Points, in no order, along strands that fork and pass close to each other.
Two points are linked if the straight distance between their rows is under 140. Some points are linked to none.
nevu: [-46  15  -1  -2   2 -21  12 -28   0  -6 -37 -20  19  12  32   0  11 -11
 -33  -1  39 -12  77  41  38  14 -48  37 -18   0   6 -14  -8  11 -20  11
 -45  46 -42]
kadof: [-23  23 -19  61  23  11 -13  23  11 -23  -5 -14 -25 -12  -5 -48 -14   6
  28 -36 -17 -26  20 -20 -21  50  38 -78 -16  11  28 -24  43 -25  66 -17
   6 -40  25]
mev: [-40  22   4  12  25  -2 -42 -19 -30  -5   0 -29  62 -10  -1  46   3  49
   4 -31 -14  41 -13  45  33  48 -57  30  11  -2  16  30 -41  32 -17  27
  -8   9 -36]
dobi: [ 51 -42  32   4 -29 -19  28  60  -8  -4   6  63 -40  14 -12  -8   8  -8
 -45  40  36 -31  -1 -52 -19 -52 -11  19  25 -35 -28   2  35 -19 -60  -6
  19  -6  39]
fem: [ 14 -41  57 -11 -15  56 -22 -32 -56   2 -15  38  -9 -51 -37  30  29  23
  31 -43 -40  32  -9 -14   3  41  14   7  -1   3   3 -23  18  -4  78   4
  31  -3  18]
nalu: [ 46  15 -16 -33 -19 -25  27 -15   6  10   3 -21 -13 -22 -32   7  13  17
  22  15 -65  26 -42 -34 -18   3  11 -44  14 -22 -18 -13 -27  17 -15 -17
  18 -14 -11]
Padu: [-47  14   2  14  -5   5 -22 -48 -46  -7  -3   2  16   0  -3  63  13  36
  -1 -44  17  29  15  26  53  32 -54  23 -25  -7  18  -3 -28  15  12  62
 -17  23 -34]
nov: [ -1  50 -34   1 -95  54   3 -10  32 -16 -19 -49 -10  -4  65 -25   7 -19
 -24  33  10 -11  45  51 -21   9 -23 -51  -7  -5  13 -75  20  12  28  15
  -4   0 -56]
Fodor: [ -9 -14  46  31 -33  32 -36 -25 -20 -11 -13  22 -17  -8 -28  -3  25  -6
   8 -43 -49  42  18  15   2  73   7 -58  -7   1  36 -74  51 -21  29  -3
 -11  -3  18]
gedim: [ 16  44  15 -29 -54   3  22 -23   3  21 -18  29  -2  10 -18  12  36 -34
  41  22 -48  53   7  15  10  27  -3  -6 -42   5  21 -46  -9   3  33 -19
 -57  24  11]
gimez: [-15  -8  -9  -6  59 -25  27 -24   5  24  -9  12  -7   4  11  34  13  11
  12  -3  -9 -29 -30 -15  40 -61  12  57 -37  -3 -24  31   7   9  -1  62
  -2  -3  21]
gim: [ 37  32 -18   3 -34 -35  32  19  22  17   0   0 -26 -20 -21   0   7  20
  17  21 -28  -7 -18 -61 -19 -19  13 -43  39 -56  -1   4 -14   2   1 -38
  39 -13  -7]
Nit: [ 41 -13  12  20   8  27  31 -22  28 -21  15  -9 -44 -16   4 -38  -2  33
 -73   1  31 -32 -57 -20  -6  15 -31  -5  -8 -26 -40   8   4  -4 -48  11
  36  -6 -30]
dasok: [-40 -10 -12 -10  37 -44  16  17  13  -4 -46  11  29   9   2  -5  -4 -23
 -36  19  24 -40  30  16  34 -40  -6  66 -24  17 -18  43  32  10 -18  25
 -25   8  19]
Gipus: [  9  10  50  -8 -50  24 -32 -35 -26  10 -23  53   1  -4 -26  23  31 -17
  39   9 -71  79   6  -9  13  31   8  -7 -30  24   0 -43  17  17  62   8
 -50   2   7]
giv: [ 34   5  16  44 -71  31 -25  61  17  -9 -13  27 -48  47  36 -39 -54 -23
 -28  60  46 -26   8   6 -60 -65  21 -30  66  16 -16 -11  -8  24 -45 -43
  15   1  28]
Bira: [ 35  71 -36  -5 -33  -1 -52  44  -7  -3  65   0  -1   2  -8 -19 -49  64
  16  -3  30  -5  19 -41 -20 -16  45 -64  24  49   9  34 -32   2  40 -55
  27 -50 -36]
nagi: [-24   2  23   9 -54  33 -29 -27 -13 -19  -7  22  -7   7  -4 -13 -18 -32
  -9 -19 -21  34  26  28   2  84 -14 -78  14  -8  53 -89  36 -16  37  38
 -47   5   0]
Nel: [-38 -24 -15  -2  89 -22  -9 -32 -28  -7  -1 -27  24  -9   2  -7 -30  44
  10 -18 -22 -28 -33 -18  37 -17  37  27 -14  49 -53  48  -2  12  32  53
  26 -19  10]
nari: [  1  -1 -21 -25 -14 -49  46  48   0  17 -18  18 -24  21  -8   4 -11 -62
 -16  15  45 -61  54  19 -18 -44 -24  33  17 -18  34 -11  -8 -30 -29 -27
 -20  29  44]
Bugi: [  0   3  12 -37 -32  10  27 -35   8  27   8  35   8  17   9  45  29  -1
 -28  -8  26  24 -12  51  14 -16 -32  63 -26  14   9   1 -13  21 -80  -8
 -26  40 -16]
Misa: [  40   -1   27   -3  -13    9   -3  -37   -9  -28  -16   -3   26   19
  -16  -12   37  -20   65  -19 -100   84  -53   -3    6   45   39  -28
  -13   37  -18   -8    8   10   45  -36  -22   -1  -23]
vonob: [  5  -9  59   0 -45  37 -17 -44 -32  14  -6  65   6 -33 -13  35  32   5
  39   6 -30  62 -19  -9  36  34  -5  42 -18  13   8 -33   6   4  87  33
 -10  18   6]
vuz: [  1 -16 -21 -29  87  36  11 -50 -54  -5  11 -14  13 -14   1   0  -6  47
   2   7  27  -2 -49   2   3  -7  18  41  16   6 -30  62 -16 -17 -50  27
  33   2 -28]
vog: [ 25  -8  -2 -18 -39 -13 -13   1  41   9  31 -20 -19  11 -22 -18 -37   4
 -53  32 -37 -20 -46  -5 -37 -23  -3 -40  38  -9 -39 -38  -7  31 -65 -17
   0  -6 -13]
nup: [  9 -21   1  -8  -2 -43  60  14  -6  34  10  34 -41  21  -4   8  11 -58
 -33  17  39 -48   6  13  -7 -50 -34  46  -1 -21  12  -1 -11 -33 -73  -9
 -12  25  50]
letu: [ -8   5 -31  32  59 -26  -2 -27 -17 -11 -13 -31   5 -23 -13 -11   0  54
  10 -13 -16 -20 -26 -44  40   2  38   5 -19  40 -44  14   3   0  37  31
  21 -10   1]
foveg: [-13  28  -9 -27 -29   6 -18  -7   6 -14  19 -48  38 -12  -1  20 -42  29
 -40 -20 -43  10 -37  83 -13  36 -76   4  17  -9  12   6 -46  33 -30   6
   1  -8 -65]
murup: [ -1  28   3  -2  -4 -18  29 -51   4  16 -35 -12  -3  17  36   1  47 -11
 -13   7  37 -21  89  21  38 -23 -22  46 -26  25 -11 -36   5  14 -19   2
 -45  55 -14]
gop: [ 42 -39   9 -22  32 -15  26  30  12  21  46   8 -10  10  30  -1  54 -57
  33 -10   6  14   8 -84  14 -32  31   3 -24 -13 -19  35 -11 -51  51  -8
  39 -15  31]
Nim: [ 48   4   6  19 -41  22  20  -1  45  -1 -25 -16 -36  60  41 -37  -7 -24
 -46  13  46 -39  61  22 -24 -15 -24   8  36  23 -13 -53   0  41 -41 -28
 -18  52   8]
Sisut: [ 53  22  28  53 -19  12  63  15  44  -9 -39  31 -56  33  34 -57  37 -40
 -43  39  32 -15  21 -29   4 -15 -36  44   0 -25 -36  17  19  -4 -23 -21
   4   8  27]
guma: [  2   8 -13 -34 -24 -39 -16  42  27  42  10  16  18  10  23  33  34 -22
  21  40  17  20  53   0  13 -57  37  41   0  32 -20 -14  24  27 -24  -7
 -26  34  45]
kune: [-27 -11 -30  -2  39 -24  37  -7  29  -4 -37  17   3  12  -2 -26  24 -37
 -39  26  32 -25   7   7  31 -33   3  45 -65  27 -15  21  32  -3 -26  14
 -24  13  17]
Govu: [ 31 -21  -3 -80 -14 -12   4  17 -23  -3  13  13   2 -25 -42  30 -37  26
 -33  12 -10 -14 -47 -11 -44 -14 -20  15  20 -14 -21  27 -10  26 -61  -2
  22 -18 -12]
fot: [ 38  54 -35  18 -66   3  23  17  60  15 -12 -22 -25 -18   6 -37   4 -19
  23  31 -43  -9 -27 -15 -34 -17   2 -54  58 -66  18   1  -4   7  19 -29
  34 -23  -3]
kob: [ -5  51 -67  12 -17   0 -22  35  31 -24  24 -28 -10 -38 -13 -40 -60  38
  -7  31  18 -53 -12   4 -35   6  26 -36  29  14  22 -19  13  -2  34 -24
  15 -29 -17]
nomuk: [   6  -50   19  -26    0  -13  -25   -4   22   13   50  -24    7    7
  -16  -18  -28    3  -51   14  -11    0  -54   17  -34   -9  -22   -7
   41  -22  -35   -4  -25   23 -109  -15    3   -4   -1]
Vaf: [-13 -33  65  46 -17  30 -52 -63 -67  -4  -2  15   1  -1 -27  69   6  24
   1 -65 -38  34   6  17  33  49 -16   4   7   0  17 -51   3  14  14  45
  -3  -7  19]
kaput: [-20  25  29  15  33 -16  22   6  -1  19 -38  -8  38  -1  38  25  14  -9
 -17  -7  10  10  28  72  16 -14 -70  77  -3 -36  24  56 -24  15 -38   1
 -32  13  -1]
pipeb: [-21  20   2  -4  21 -16 -25   5   0  -2   6 -48  57 -12  -3  23 -22  40
  -6 -16 -35  30 -29  64   2  50 -61  17  16 -12  22  30 -44  26 -33  -5
  -6  -2 -35]
Tuno: [-15 -55  12   6  35 -36   0  65  15 -13   7   4  19   0   6 -27 -19 -43
 -51   4  24 -19 -27  36 -30 -39 -50  35  26 -46   5  57 -15 -34 -74 -15
  17 -10  24]
kub: [  2 -33 -12 -23  34 -19  -2  40  24  18  19  31  10  -4  24   3  39 -36
  28  30  28   6   1 -15  26 -47  49  58 -49  20 -15  22  41 -23  24  17
   1  19  42]
Nez: [-53  19  11  25  -7 -24 -17  10   2  -8 -35 -33  37 -14  11  -7 -51  -2
 -19  -9 -12  -9  45  37  23  77 -58 -27  39 -35  44 -22 -24  -2  38  30
 -33  12 -30]
Kegi: [-24  17  -3 -23 -64   9   1 -37  -4  -4  -8  -8   3  11   3  13  -9 -10
  -4 -19   5  29  27  49  24  55 -42 -44 -15 -18  47 -68 -11   1  21  36
 -38  28 -40]
deze: [-40  10   5  15  12   5 -58  36 -20 -10   0  13   2 -14 -25  17 -42  47
   2 -45  -1 -22  54 -52   3  27  17 -26  10  24  -3   9  23  -6  78  -1
  13 -13  10]
pifud: [-25 -13 -14 -34   2 -46  -8  37  22  40   3   7  31  25  20  31  25 -47
  17  15  15   7  53  26  22 -16  23  45   2  23   2  -8  12   6 -26  -9
 -44  46  45]
vurod: [-13 -11  -4 -37  18   6   3 -32   7  35  24  15  28  20  -3  59  14   6
  26 -15 -10  38 -43  30  12 -13  -2  43  -5   4  29  19 -23  14 -64   1
 -23  27   0]
kagut: [ 34  31 -24  11  10  -9 -24  22 -27  -3  63 -19  -9 -12   0 -36 -33  69
  18 -34  23  -4  40 -63  -8   9  60 -54  38  67 -22  16 -26 -23  65 -44
  31 -44 -18]
Kas: [-16 -49  -7  15  12 -59  -5  80  28 -28  15 -15  25  -8   6 -39 -50 -31
 -57   8  23 -44 -11  11 -25 -39 -29  10  38 -34  -2  39 -16 -32 -40 -28
  23 -16   7]
ribo: [ 14  77 -20  22 -80  70  -2  -4  34   0 -56 -38 -13 -10  47 -40   0 -23
  14  64  16 -13  42  55 -36   3 -16 -51  13  -1  34 -50  -1  19  19   3
  -7 -25 -36]
pibuv: [-11  15 -13 -51 -37  -8  26  20  11  14 -34   9   2  -4 -18   8 -25 -33
 -11  26  28 -32  55  39 -11  13 -29  15   8 -24  40 -35  -9  -7   2  -4
 -36  30   7]
sesa: [ 38  16  10  -8 -37  -5  35 -19  28  16 -24   3 -23  36  27  -8  30 -15
 -44  15  38 -15  67  20   0 -15 -27  38   7  25 -17 -47   4  39 -58 -27
 -31  55   6]
milur: [-18 -18   5   6  76  51  -7 -50 -53  -6  -4  -5   5   0  -6  39  -5  43
  40 -61 -11   7 -30  10  14   8  15  43 -11  13   0  36 -15  -1  23  52
  16   4  11]
sarez: [  1 -68  35 -31  58   5  13  -2 -61  22  50  -1   0  -2   0  -1  32 -20
   5  23  47 -21 -21 -34 -16 -57   8  -1   3 -60 -24  36 -18 -32 -70   2
  34 -25   5]
genek: [-29  11 -38  29  11   8  13   9  28 -19 -16 -22 -18 -12 -13 -29 -14 -12
  17 -24  -4 -28   2   6  -7  50  16 -63 -27  -7  45 -37  32 -22  56   7
 -10  -2  18]
lin: [-34  13 -40   4  19   9  15 -23  13 -22   3 -36  -5   4   2  11 -15  16
 -12 -46   9 -11 -25  52  12  26 -32 -14 -32 -20  35  -3 -22 -10 -24  32
   0  11 -34]
vik: [-50 -40  67  37 -30  17 -57 -68 -38 -22  11  41  33  41  17  20   7 -17
 -15 -52 -16  76   4  32  47  75 -20 -20  17  32  32 -58  29 -19  -5  28
 -33   9 -38]
mafa: [ 26 -19   1  32  -4  31  23 -56 -21 -43  -3 -32   7 -18 -13  -9  29  18
  42 -55 -26  52 -45  24  26  79  21 -36 -26  11  23 -17  -7 -15  35  -7
  24   4 -23]
simeb: [ 50 -22  -7 -55  16   6  20  32 -42   5  13   4  -2 -34   1  32   7  44
  33 -17  -3  -3   1 -72  -4   8  39  -3   6   5 -29  35   1 -22  48   7
  55 -19  -1]
Lupi: [ 35 -43  29  -4 -21 -26  49  39 -14  25  26  54 -47   5  -8  -6  45 -52
 -28  39  35 -24 -16 -26  -9 -56 -25  38  -2 -37 -12 -12   9 -38 -68 -10
  10   3  56]
noz: [ 57  10  24  37 -45   9  -3  79  -1 -16 -15  64 -48  28  11 -24 -23  16
 -30  56  53 -21  10 -46 -36 -53  10 -11  47 -11 -32  23  23   9 -45 -35
  33 -10  17]
zater: [-41   2  29  -6  18 -24  24 -20  -4   1 -42 -13  38   2  42  -3  15 -29
 -40  -8  35  -5  64  69  35   1 -68  73 -13 -10  12  35 -17   8 -28   4
 -50  36 -33]
reka: [-65   4   1  -4  30 -52 -10  29   6  13 -53  17  39  30  21  -7 -27 -30
   0  14  12 -42  80 -10  37 -46  10  40  -9  27  -8  41  22  13  48  15
 -38   2  27]
Ruvo: [-48  20  13   4  52 -17  17 -14 -12  39   1   8  25  21  31  60   7  -9
  21 -27  -6  -3  10  40  22 -36 -27  98   0 -20  27  46 -24  15 -24  37
 -44   7  42]
teme: [  1  15 -60  13  -4  -8  10  59  47  13   0 -19 -32   7   0 -22  -3 -54
  20  23  19 -31   9   0 -28   5  23 -60 -14 -10  49 -21  19 -30  31 -15
   5  -8  26]
lokot: [ 45  -4   1 -48 -20 -18  49 -28  19  21   7   6 -14  -8 -26   9  42 -38
  42  10 -63  48 -62  -9 -12   4   9 -13 -14 -30   9   0 -27  -6  -2 -31
  -4  -3  -2]
Ruz: [-40 -16 -46  -5  59 -43 -13  28  20 -26  14 -34  24 -16 -13 -23 -40  19
 -12  -3  13 -26  -2  -5   1  28  19  -2  -1  14  -4  21   0 -16 -10 -19
   3  -9  -4]
Mina: [-59  43 -28  34 -25  -3  -8 -20  -3 -28 -40 -16   9 -16   1 -33 -54   3
 -26  -5  30 -45  51  17  17  43 -36 -51  11 -20  44 -26   3  -4  59  43
 -32   7 -34]
dap: [ 41   4   1  29 -63  50 -12  30  39  -9 -37  -6 -31  63  37 -41 -48 -27
 -38  46  40 -35  31  24 -56 -30   2  -7  65  30 -11 -41  -3  44 -37 -30
 -13  23  27]
mel: [-23   1 -41  -4   9 -48 -17  75  24 -27   4  -4  20   1 -10 -14 -51   5
 -25  11  39 -39  24 -21 -16 -23  12  -2  10  -7   0  33  11 -15 -13 -27
  10  -5   0]
fedod: [  7   8 -20   7  29 -12  12  32  36   7 -24  24   3  -5  13 -23  49 -35
  13  57  31   7  10 -10  15 -34  31  52 -53  14 -17  18  48 -21   1  -4
  -3   9  30]
pode: [  1 -45  47 -29  -3  20 -27 -40 -47  22  14  25   8   4 -16  73  11  21
  54 -56 -88  46 -30   4  -4   6  31   5  -4  48  -2 -25  -6  41  26  10
 -12   6  10]
Ziram: [-35 -28  31  50  27  25 -43 -45 -60 -21 -12 -15   0 -15 -37  39 -16  41
  -4 -77 -31  -3   8   7  29  54 -17  -1   6   4  12 -19   5   1  32  40
   6 -12  17]
Zuru: [-13 -25 -60  20  26 -36   7  44  37 -10  21 -21 -24  10  -8 -45 -18 -72
 -27  32  40 -55 -11 -21 -24 -35  19 -54 -11 -12  21   3  14 -39   4 -14
  22 -15  15]
mak: [ 16 -38   5 -16  48 -18  22  17  20  32  29  13 -13  -3  20  14  50 -31
  41  -7  -6  16 -14 -43  21 -27  39  29 -39   1 -12  14   2 -35  39   3
  16   5  40]
gagin: [  0  45 -19  51  15   1 -19  41  14 -11  -6 -18 -19  -5   5 -27  -1  34
  49  -8  -4   2  24 -57 -10   9  50 -50  -4  14   0  25  10 -19  62 -37
  32 -41  12]
Gozus: [ 36  40 -20 -33 -65  27  -1 -20  25 -17 -13  -6 -13 -16 -21  -9 -12  11
 -48  20 -27  16 -27  29 -26  15 -34 -26 -33  14 -26 -32   5  44 -12   2
  -9  12 -53]
pesot: [ 21   0  24 -25 -35  17 -25 -15 -29 -14  -6   3 -11  -3 -43  -3  -5   0
  31 -46 -87  36 -12   6 -25  56  21 -79 -12  19   9 -41  25  16  46  -7
 -22 -17   8]
baz: [-35  30 -25  40 -15  17  20 -23  14 -27 -33 -11 -16 -16  -5 -39  -7 -13
  -4 -21  16 -19  31  10  15  54 -14 -59 -46 -22  47 -40  24 -18  65  45
 -31   3  -3]
bov: [ 10 -13 -28 -17   5 -28 -14  68  26   5  33   0  12  18   2   6  -6 -10
   2   0  40   3  33 -67  -2 -41  32 -29 -12  -3  -5  24   3 -26  -4 -17
  16  -4  19]
biper: [ -6  32 -66  30 -14  15   9  -2  53 -40  27 -38  -7 -42   6 -53 -48  28
 -63  20  21 -70 -30  16 -19  10   6 -10  13   8   1 -36  19  -8   9  -8
  12 -22 -33]
zoz: [ 13 -35 -17  14  23 -31  22  42  16  -7  17  -2 -34  -4 -18 -59  23 -69
 -29  45  41 -37 -20 -47 -19 -51   5 -43 -22 -45  -1  16  15 -45  -9 -18
  41 -29  15]
zifeb: [-43 -23   3  39  35  27  -8 -57 -28 -55  20 -22  22  13   5  -4  -3  18
  20 -74   1  28 -33  35  29  85   4 -35 -43  31  41 -28  12 -19  15  11
 -10   2 -33]
maf: [ 31 -11  11 -14  -9  13  -7 -19  16   3  -6  14  30 -18  -1  18  48   3
  65  14 -56  75 -39 -11  28  14  38  30 -20  30 -20  -4   6  22  51  -9
   6  23  -6]
bup: [ 20 -13  -7  -4  56  16  21 -47 -30  -8  18 -24 -15 -33 -15 -29  -3  52
 -38  11  31 -21 -53 -15   1  10   1  20  15  -3 -46  29 -15 -11 -63  10
  40 -10 -35]
pubo: [ 23 -16  -5 -43 -34 -54 -19  26  13  19  58 -19   6  12 -20   1 -35  -2
 -25  18 -20  -8 -12 -41 -37 -51  14 -67  30 -16 -30 -14 -28  18 -49 -31
   1 -20 -10]
muzoz: [  9  79 -20  18 -57  34 -13  36  40   6 -51 -16 -16 -15   8 -31  -5  -2
  32  73  -2  12  12  31 -47  10   1 -51   5   4  20 -13  -6  22  -3 -23
   3 -44 -15]
situ: [-10 -38   2 -35  84  14   2  -7 -49  12  47   2   9  21  -6   8   7 -23
   7  10  34  -4 -26  -8 -35 -55  -8  32  25 -61  11  69 -25 -33 -73   5
  20 -11  20]
guriz: [ 32  72 -15  38 -80  33   8  32  65  10 -35  -4 -42  -3  23 -44  -5 -25
  12  62 -20 -11 -11  20 -57 -28  -3 -36  56 -38   4  16 -12  20 -11 -41
  31 -44  -9]
Maguv: [ 28 -43  34  -6  26 -10  30  -6  10  13  18  -2  -9 -23  -7 -37  62 -32
  -5  51   5  11 -40 -53   6 -20   6  18   6 -61 -47  14   2 -25 -39 -31
  40  -8  -1]
sanuz: [-67  11  17  18  18 -20 -44  42   0  23 -35  21  15  38  34  12 -29 -15
  23 -10  21 -30 110 -28  23 -32  21   8   6  26   1  16  17   9  63   4
 -36   8  27]
zus: [  4 -33   6 -20 -14 -41  -1  32  24  20  11  24   6   2   2  18  23  -9
 -38  28  24   3  14 -12   4 -58  12  43  26   2 -43   5  23  22 -81  -7
  -9  24  38]
zer: [-57   5  45  28  11 -39 -10  22 -12  16 -52  -9  25   0  10  10 -41  -7
   1 -23 -23 -10  63  19  19  60 -44 -13  40 -35  40   1 -16  -6  42   6
 -43  12  -1]
damas: [-13 -11  30  33 -15  54 -36 -84 -74 -10  18   9  20  16 -12  76  22  47
  34 -57   5  57 -20  26  32  22 -27  18 -19  12  28  -1 -26  17  31  54
   3   9 -20]
lum: [ 11  18  -6 -16 -16   0 -12   6  28  27  -8  16  21 -14   9  29  45   6
  40  42 -21  50   3  -7  27 -11  30  42 -23  23 -22 -21  21  32  15   2
 -14  32  12]
ril: [ 30  37   0  39  14  19 -28  35   2 -11  27 -19  -7 -13  22 -23   0  50
  43 -25  -5  13  36 -79  -6  -1  53 -44  14  41 -23  41 -14 -23  73 -39
  49 -58  -4]
bapev: [-59 -36  37  40  14  34 -38 -54 -26 -36  17   3  45  37  11  28   8  18
  25 -65   0  56 -20  43  41  75 -17 -13 -13  29  45 -19  10 -12   4  12
 -27  11 -39]
peti: [  4 -10  20  23  42  86  -1 -79 -59  -5  11  18   9  20  -2  51  18  41
  66 -50   5  28 -35  21  16 -11  10  51 -12  17  21  30 -15   2  40  43
  15  16  -7]
gike: [-32 -21  17  29  31   3 -31 -12 -54 -11 -15  -4  -7 -26 -37  27 -29  56
   1 -74 -29 -37  19 -23  14  28  11  -8   8  19 -13   9   4  -3  66  26
  23 -19  26]
suz: [ 17   3 -24 -82 -11  -1 -11 -15 -18 -14  15 -24  18 -36 -53   0 -54  29
 -29   2 -25  -7 -58  29 -40  24 -17  -9  16  18 -19  12 -33  22 -20  -3
   3 -10 -39]
gudo: [-29   4  -1  -6  43 -30  37 -22  -3  50  20  24  -4  13  31  56  17  -5
  26  -6  -1 -25 -16  13  28 -68   6  83 -19  -5   3  20  -9   8 -26  55
 -19  18  47]
Mazo: [ 18  24 -24 -57 -33   1 -17 -28  -6 -19  -2 -18   8 -24 -51   8 -31   7
 -22   7 -49  10 -51  31 -24  20 -16 -26 -29  20 -13 -12 -11  40  -5  11
 -34   8 -56]
mib: [ 46  37 -10   3 -48  33  23  18  55 -11 -27   6 -27 -10  -1 -32  15  -3
 -39  48   5  16  -4   3 -26  13 -18   5 -12  -7 -27 -17  18  19 -28 -24
  15   3 -13]
zeli: [ -5  10 -44  13  57 -34 -10  -6 -16 -17  22 -36   7 -37 -23 -32 -17  63
   4   0   5 -16  -9 -30  12  34  41  -2   8  51 -37  -5  -3 -11  23 -13
  15 -16 -10]
vefim: [ 29  29  -1 -32 -48  -3  53 -33  16  25   5  15 -16   9 -15  26  40 -32
  35  -7 -42  39 -39  33   7  19 -14 -11 -40 -12  46 -31 -28  -9  -1 -17
 -28  16   4]
butor: [ 35 -17  33  54   2  -4  32   9  53   3  -1  15 -43   7   3 -58  41 -38
 -46  44  15 -13 -27 -48  -4 -10 -23   2   5 -56 -42  -7  10  -2 -43 -20
  24   1  17]
lutan: [  8   9 -41  26  13  13  30 -23  42 -48  25 -32 -25 -34   7 -59 -30  29
 -72   4  27 -52 -43   4 -18  19 -12  -8 -20   5 -20 -15  10  -7 -13   3
  28 -15 -41]
teg: [ 13 -65  27 -19  59  -2  22 -20 -23  27  32 -12   0 -21  -2 -20  49 -24
  14  38  29   0 -46 -33  -1 -29  32  -4  -4 -42 -30  21 -16 -29 -51 -16
  36  -3  -2]
nebi: [-23 -38  -2  -8  83 -18   7 -29 -23  20  12  -8  -5  15  24  23 -23  28
  29 -31 -34 -30 -24 -35  23 -64  33  20  -9  13 -36  47 -14  16  26  71
  28 -21  28]
geral: [ -12  -61   16  -31   25  -28  -22   15    8   19   45    2   29   -7
   -5   14   15   -7  -31   13   25   13  -31    4   -3  -41   10   33
   35  -17  -32   34    4    9 -104  -10    4   10   19]
pebel: [ 23 -15  14 -40   1  26   2  13 -29   3  -6  19  -8 -44 -26  36  13  33
  44 -34 -22  20  -1 -45  -2  35  29  -2  -7   6  -7  -1   7  -6  67   5
  32  -4  21]
vomur: [-36 -25  -7 -10  99  36 -18 -31 -41  -9   7 -10  46  -5   7  10 -18  34
  34 -32   9  15 -40  27   9  10  22  57  15  26  -1  79 -16  -4   0  19
  13  10 -13]
Nivi: [ 29 -20  40  30 -35  31   4 -58 -18 -41 -13  -2  23  21 -15  -5  37  -9
  52 -47 -69  77 -43  18  21  76  16 -39 -17  29  17 -35  15  -1  40 -28
   2  -8 -28]
Dazu: [-22 -32  18  14  70 -17   4  16 -14   5  20   0  11  28   0 -19  -2 -43
 -38   9  10 -17 -27  20 -31 -70 -54  40  24 -66   8  79 -19 -19 -82  -1
   3 -24  34]
veko: [-32  51 -14  26  10   6 -12   7   7  10 -63   4  -2   4   2 -13   1  -1
  20  49  45  -6  80 -12  12   6   5  -3 -15   7  15 -27  18   7  27  11
 -36  15   3]
Datev: [  4  72 -49  15 -30 -15 -50  57   3 -10  44   6 -13 -12  -9 -25 -61  58
  -7  34  43 -35   0  -7 -35 -32  37 -31  36  23  12  20  -5   5  17 -57
  33 -38 -36]
muzu: [ 35 -36  -9 -77  18 -10  24  27 -41   5  20  11  -3 -28 -22  36  -9  37
  -1   5  22 -24 -21 -43 -16 -20  12  11  15 -27 -12  39  -3 -23 -28   5
  41 -22  -5]
dimu: [-72  11   1  29  26 -32 -43  42  -3  -6 -18   3  20   7  -7   5 -47  24
  -2 -30 -10 -25  60 -33  18  22  10 -16   4  15   3  16  16   0  59  -8
 -18  -6  11]
nore: [ -15   27  -32  -37 -100   33    6  -29   16  -16    1  -37    3    5
   46    4   -5  -33  -27    8  -11    3   22   71   -3   20  -30  -59
  -23   -6   25  -75   10    2   28   30  -23   14  -64]
tevuk: [ -6 -24  28 -35  15  27  -4 -38 -28  41  37  31  11  14   8  85  15  21
  69 -36 -39  40 -47  16  -4 -20  24  51   0  27  24   1 -26  21   5  15
 -10  12  24]
Nadur: [ 61  50  15  28 -38  45  22  28  33  -3 -63  23 -40  19  25 -45  26 -11
  -9  65  46  -4  47  10 -33 -14 -19  32   8   5 -16  -6  14  19 -35 -37
   5   2  16]
Radom: [  40  -26   43  -20   -5    1  -21  -19  -48   -3    0    4    2   15
  -21   30   18   -1   47  -52 -112   56  -28  -14  -18   19   46  -38
  -13   48  -36  -15   14   24   39  -25  -17   -8   -5]
pozur: [ 35 -11  -8  -2   5 -24  18  51  18  14  39  11  -2  21  12  10  26 -32
  11 -13  38  -8  31 -99  11 -52  32 -36 -21 -15   1  35 -11 -43  26 -12
  28 -18  21]

A fork is a point with three links. Follow the links from the first point to the second and name the forks in between, in order.
zifeb / pifud -> Misa > guma
Nit / Mina -> genek
zus / vik -> guma > Misa
gop / nebi -> mel
deze / Datev -> damas
nore / vog -> Radom > Misa > guma
Bugi / guma -> Radom > Misa

Follow the links from the first point to the second, and from the first to the third. Name the last point that the two ways share.
gop / nevu / Maguv -> mel
pubo / vurod / nore -> Radom
lum / gim / bapev -> Misa
pozur / Nel / Gozus -> mel
guma / zifeb / guriz -> Misa
vurod / bapev / guriz -> Radom

A fork is a point with three links, a tip a point with one. Leave the first point through the second and follow the links. Name the first fork or tip that comes.
Nim / dap -> pibuv
gop / mak -> damas
milur / vomur -> genek
kune / fedod -> mel
gim / fot -> Radom
vik / bapev -> Misa

Name the points in between on the shortest way along the links from the first point to the second, in order.
Gipus / gim -> gedim > vefim > lokot > nalu
maf / pubo -> lum > guma > zus > geral > nomuk > vog
Ziram / Datev -> Vaf > damas > peti > milur > vomur > vuz > bup > Nit > lutan > biper > kob
Govu / Tuno -> suz > Mazo > Gozus > mib > Nadur > Sisut > butor > Maguv > teg > sarez > situ > Dazu
